Each row is a point on a landscape with many peaks, with its height.
From any point a climber steps to the highest of the 2 points nearest to it. It stops when none of these is higher. Distance is the straight distance between rows; heights are no part of it.
zavu: [162  95  75 172 102 107 125 134  87 181 130 131 118 211 175 118 117 173
 125 130  97 144 110 109 113  95 127 114]  h=2.89
vivut: [100 165 117 148  92  89 222 142 127 102 183 106 104  77 114  93 111 115
 139 124 101 139 114  96 197 121 133 182]  h=4.91
Ruzop: [137 121  87 172 127  84 132 136 102 147 124 116 128 192 120  89 128 146
 159 139 126 119  79 120 126 119 143  89]  h=2.87
norak: [ 88 144 105 153  97 122 175 121 134 100 130 129  93 101 143 127 140 144
 114 111 102 165  66 148 188 112 122 182]  h=4.99
sobuk: [138 187 116 106 185 125 108 134 142 169 124 115 174 165 167 125 171 141
 173 179 168 134 105 111  92 144 138  95]  h=5.45
Donep: [123 126 101  96 103  68 142  89 106  96  86 154 124 150  92 129  90  86
 147 150  98 133  95 154 167 128 135  91]  h=2.84
Tifa: [120 168 128 162 128 112 191 126 164 140 161 148 119  99 161  87 176 134
 126 129 115 189 153 137 164  85 130 174]  h=6.63
dutu: [135 123 178  70 121 200 116 118 114 112 141 133 132  64 122 200 116 112
  94 111 113 113 152 105 116 140  83 141]  h=4.77
daz: [157 134  78 176 103  86 115  78 118 131 107 196 159 151 122 101 150  68
 159 113  90 151 107 154 142  67 116 104]  h=1.09
pesa: [ 99 171  93 195 119 110 165 134 152 144 153 138 119 120 140  77 162 136
 167 119  99 148  92 133 168 105 154 150]  h=5.57
Nek: [133  85 152  90 106 169  75  99  87 108 102 160 122 119  56 179 114  87
 128 106 133  99 159 139  81 134 105  80]  h=4.87
Sifa: [129 182 128 121 182 122 137 135 176 152 127 126 144 149 184  89 182 138
 153 177 167 153  97 147 121 140 149 110]  h=6.39
gol: [116 126 170  84 116 154 130 140 119 122 150 136 110  80 143 182 102 132
  86 112 102 141 167 125 140 129 103 154]  h=4.94
Zulin: [125 146 128 153 150 109 105 127 106 141 118 158 145 139 114 114 164 125
 181  99 125 143 126 128  94 127 135  78]  h=2.05
vaf: [135 118 138 141 138  79 143 168 150 125 174  70 124 148 128  93  91 161
 131 164 176  83 153 103 113 145 149 112]  h=1.48
Laz: [109 146  73 166  91  42 181  84 159 127 106 133 110 152 118  65 146 101
 164 121 101 156  89 131 193  86 173 142]  h=3.74
dif: [141 131 139 156 135 123 121 144 130 140 136 142 120 133 155 116 151 157
 114  97 122 157 151 140 121 102 132 140]  h=2.01
nuza: [145  56 110  96 115 174  62 114 117 154  98 100 105 194 156 135  56 151
  65 135 140 122 150 139 132 167 154 137]  h=0.77
Mese: [ 73 154 115 153 105 102 181 118 138  74 119 129  85  77 109 113 131 120
 139  78 102 152  83 141 198 125 141 164]  h=4.43
Mefit: [152 112 159 126 174 153  99 138 166 176 111 135  93 161 207  91 155 160
  92 141 166 184 167 135  88 115 173 146]  h=2.19
sove: [162 157 145 120 161 169  91 146 140 155 151  70 181 136 137 172 162 138
 151 168 179  76 156  95  75 160 114 111]  h=4.65
lukos: [136 114 173 177 157 139 120 152 140 134 130 153  98 120 121 101 164 158
 133  78 143 137 167 137  79 124 144 121]  h=1.68
vuv: [138 116  90 123 108 148  93  80 110 128  73 176 146 168 140 167 137 116
 128 137  86 135  78 186 129 103 118 113]  h=0.74
Gotu: [146 106 101 140 100  71 156 147 103 122 151 108 141 161  91 109  77 115
 138 147 133  86 132 110 134 116 112  92]  h=2.09
Nozig: [140  82 149  71 124 147  67  76 103 122  73 155 128 150  93 187 116  92
 123 116 122 123 157 141 101 119 112  88]  h=5.56
vul: [141 151 111 149 118  90 179 131 145 147 166 159 152 123 151  91 169  93
 138 140 109 164 172 121 149  78 116 151]  h=5.82
batag: [114 126 187  61 153 156 105 136 137 121 111 118 132  93 109 175 140 131
 140 118 141 121 160 116  88 156 125 121]  h=2.22
pileg: [ 96 135 181  36 165 159 132 120 142 104  96 123 122  57 102 172 122 114
 133 135 144 111 104 116 116 180 112 122]  h=2.60
kene: [100 115 112 159  57 157 145  96 128  58 123 118  99 107  68 118  91  79
 102 126 121  99  55 181 189 112 112 154]  h=4.92
Keves: [131  43 111 107 117 203  59 100 133 148  73 120  92 183 166 126  85 159
  49 135 134 133 113 168 142 144 164 140]  h=1.05
faran: [104 101 129 129  73 177 135 114 127  77 118 128 101  87 100 147  83 110
  81 134 122 110  73 179 157 118  92 162]  h=5.75
Zok: [156 142  94 151 122 137  75  96  84 132  92 185 164 163 133 162 157 108
 147 112  91 155  92 162 105  94 120  85]  h=1.00
Dopim: [163 135 123 109 127 162  99 133 136 116 138  79 184 143 111 164 116 102
 120 178 160  64 117 119  98 145  98 119]  h=3.39
neli: [142 121  82 180 126  77 167 134 112 166 144 116 130 193 159  98 137 166
 137 138 106 137 109  88 114  99 136 112]  h=3.41
karem: [133 122  95 174 110 133  94 115  57 148 119 158 138 169  99 148 127 118
 154 109  94 134  95 138 115 110 121  76]  h=1.31
remu: [113 128 185 164 153 133 138 148 161 117 144 154 107  88 101 105 178 139
 129  83 164 141 196 150 110 124 151 139]  h=1.45
gerer: [104 156 146 132 117 119 163 118 178  65 142 129 133  54  63  74 124  47
 137 136 149 105 109 140 174 132 139 161]  h=3.87
Sero: [124 133 184 103 177 152 136 149 128 143 158 100 134  90 124 158 127 154
 130 122 161 114 186  89 101 172 127 113]  h=1.90
Budo: [170 135 135 125 126 172  84 135 132 134 154  74 204 135 102 170 143 112
 138 159 179  51 156  96  72 150  73 114]  h=4.01
nemon: [102 126 126 131  92 128 158 104 166  61 137 139 113  85  74  96 108  61
 111 127 139  97 106 170 183 111 127 157]  h=4.30
nif: [142 105 173  65 123 209  98 124  97  98 142 122 141  62  76 208  97 100
 105 125 129  76 151  83  88 162  91 129]  h=5.61
sila: [168  89 134  67 151 164  41 109 116 169  68 112 126 191 154 164 108 132
  98 130 156 129 167 116  87 148 149 113]  h=5.44
bozin: [122 150 112 156 116 108 177 132 132 128 147 151 102 109 183 126 160 151
 111 108  96 186 124 140 167  84 129 183]  h=5.84
nibo: [135 114 155 131 165 143 117 130 174 135  84 134  79 162 182  96 144 174
  84 121 168 180 140 178 103 114 172 137]  h=1.81
nuka: [125  93 181  51 130 176  82 106  99  96 127  91 137  91  65 209  94 106
 132 137 151  67 139  75  93 179 102 108]  h=6.62
fes: [108 190 124 116 168 126 136 170 126 146 161 100 164 119 166 141 135 157
 166 169 137 119 114  91 112 176 116 102]  h=6.35
zudef: [126 137 100 210 113 106 167 138 136 146 163 143 107 147 133  65 178 147
 152  92 118 159 143 117 136  84 140 143]  h=4.84
rolat: [132 134  63 187  87  84 132  86  83 124 123 171 150 146  97 108 130  94
 163 108  65 143  95 146 162  87 130  96]  h=1.32
piz: [159 116 134 155 152 155 126 138 176 164 139 106 115 159 195 107 155 159
  76 150 166 150 171 148 103 100 146 157]  h=2.61
vak: [155 112 145 140 122 139  96 143 117 124 150 131 152 121  96 137 153 105
 138 109 137 103 191 115  79 123  81 108]  h=3.64
kis: [112  64 169  53 124 180 107 114 131  84 102 123  95  96 102 178  62 113
  65 123 130  98 150 140 141 169 116 154]  h=6.72
vimu: [150 121 140  81 138 171  95 131 130 161 104 134 141 145 195 165 138 149
 100 132 118 161 159 128 111 129 124 145]  h=5.51
bana: [ 97 165 147 120 160 132 162 167 137 124 159 104 155  88 128 128 121 154
 143 145 136 109  99 101 134 174 125 129]  h=7.70
Sel: [126  75 144  98 139 173  80 115 158 135  68 136  85 160 173 125 115 166
  60 118 148 155 132 179 123 127 175 151]  h=1.41
bel: [156 119 121 155 123 115 153 137 162 156 159 104 120 170 181  82 140 158
  85 156 148 136 150 141 125  92 134 161]  h=3.04
dap: [119 153 139 161 170 156 104 128 152 143 114 172 144  99  97 111 197 112
 168  95 137 139 137 152  85 127 137 111]  h=1.75
sani: [112 141  84 115 117  41 159  88 132 108  81 154 123 151 113  81 117  77
 167 148  98 144  91 139 191 113 161 116]  h=3.25
zaral: [124 122 165 127 160 143 124 172 102 152 152 109 122 121 158 136 129 178
 129 107 125 142 168  90  91 148 119 127]  h=2.25
mugem: [150  92 145 145  98 156  93 107 116 107 138 159 141 114  56 139 123  69
 133 110 130  91 170 152  88 102  99 105]  h=4.20
tebal: [181  87 120  96 133 175  52 117 108 166  89 132 127 183 185 158 118 148
  89 118 119 149 168 118 100 126 139 132]  h=4.76
Sofu: [123 132 120 161 160 106 116 152 115 141 115 125 123 171 122  97 137 161
 153 129 141 131 102 117  99 142 146  85]  h=2.44
tena: [111 175 158 105 181 152 130 138 168 145 133 112 141 129 191 139 167 166
 129 160 157 145 129 145 119 140 138 136]  h=7.71
Kor: [144  98 154 132 136 146  96 173  64 161 158  99 136 127 137 168 113 153
 146  95 136 107 187  76  75 164 114 105]  h=2.71
Nat: [140 188 127 120 169 129 104 148 139 149 154  90 180 127 129 140 164 132
 183 174 175  98 120  98  76 164 126 105]  h=5.35
rifug: [132 131 147  93 150 163 115 143 166 136 112 112 126 124 184 151 138 164
  98 149 149 133 130 153 121 149 127 154]  h=6.50
vun: [159 120 141 137 120 129 113 164  77 139 160 114 150 125 113 155 116 116
 136 112 123  98 162  94  95 146  92 110]  h=3.16
Dubif: [113 162 150 144 156 115 136 125 154 120 134 158 133  89 107 113 169 115
 151 114 133 141 149 144 133 128 142 144]  h=1.50
neb: [132 117 106 163 113  94 179 142 147 147 176  99  99 140 175  98 122 188
  95 151 125 141 147 114 158  95 127 165]  h=3.56
nup: [ 88  86 149  88  99 162 129 118 143  66  95 116  85  86 101 152  78 120
  81 130 146  96 103 166 164 148 117 146]  h=6.87
vateb: [146 133  76 139 102 107 122  74 117 123  87 169 161 166 140 129 140 100
 134 149  89 154  65 179 150  88 117 119]  h=0.81
retu: [113  95 174  85 141 152 106 132 143  98 123 101 135  95  68 160  95 132
 124 133 170  69 127 105  96 189 121 117]  h=5.50
vonev: [141  82 110 104 129 142 105 147 126 146 123  74 110 171 156 128  58 179
  75 142 141 111 133 107 126 161 137 143]  h=0.48
zeguz: [ 94 177 126 153 137 104 171 163 126 112 150 118 143  81 104 104 122 133
 159 127 119 106  93 107 158 151 135 125]  h=6.42
Gel: [163 111  97 155 108 138 126 134  95 164 134 151 133 168 172 145 147 155
 111 111  92 152 121 133 122  89 112 131]  h=2.43
Mavef: [118 120 115 191 114  67 193 159 114 151 166 120 102 141 151  84 138 174
 132 108 112 163 145  97 142  96 146 155]  h=4.19
Dize: [125 116  84 102 111  53 148 123 104 123 124 125 135 162 113 127  82 107
 141 149  98 118 100 123 158 124 116 112]  h=2.48
fato: [155 176 113 142 119 112 148 137 126 138 172 159 179 103 135 103 157  84
 153 133 118 127 184 121 134  98  91 141]  h=5.19
nabop: [129 124 120 133 125  78 156 156 126 118 149  86 130 147 116 107  72 146
 131 158 142  84 114 109 141 142 125 118]  h=1.78
Giku: [121 137  72 194 104  60 175  99 135 141 116 151  97 169 121  64 158 125
 158 107 107 180  79 143 154  89 152 129]  h=4.21
Nebun: [146 100 147  52 151 170  54  87 118 140  56 144 123 157 128 204 131 116
 119 118 143 125 151 135  89 143 133  95]  h=6.41
ruve: [121 131  90 181 104 105 134 128  67 148 133 164 145 130 110 124 149 132
 163  86  68 153  98 126 129 114 123 102]  h=1.64
zoko: [101 149  78 180 114  72 168 133 116 146 136 142 114 133 120  76 146 154
 164 112  95 157  61 120 165 113 153 121]  h=4.85
fasi: [ 84 170 175  65 159 100 145 125 164  97 113 131 137  64  88 132 127  96
 152 138 156 117 110 138 129 175 132 119]  h=3.01
sasot: [ 94 186 158 108 139 128 163 136 169  85 131 140 141  48  99 102 140  78
 161 135 128 122 100 131 169 153 135 154]  h=3.44
vedo: [ 68 165 140 140 102  92 204 136 160  92 145 117  87  73 123 103 121 122
 134 115 119 161 124 120 206 119 152 176]  h=4.42
nali: [142 106 128  69 145 135  98 137 100 135 107 101 132 153 145 166  62 144
 101 138 117 108 146 101 130 161 123 118]  h=0.20
ren: [103 177 109 161  96 106 185 149 137  89 193 116 135  79  97  91 108 102
 165 130 121 107  97 100 181 127 126 158]  h=5.52
Sobo: [126  80 159  65 118 142 123 143 108 110 132 123  99  85 117 179  75 122
  75 124 114 111 178 117 144 156 112 140]  h=5.70

Call two points neighbours if one is among the 2 nearest of the other. Go from one point of each pair to the other, from neighbour to neighbour, staying as high as possible. Name the lowest point that can't be avoided.
Nebun, pesa | nali
bana, nup | Sero
neli, Tifa | Dubif
bana, Nebun | tebal
tena, Tifa | vedo
nup, nuka | dutu
tena, bana | Nat

Where does a climber stop that starts at each point below?
vaf | pesa
zaral | Nebun
Budo | tena
Dubif | neli
nuza | pesa
Dopim | tena
batag | nup
remu | neli
nabop | pesa
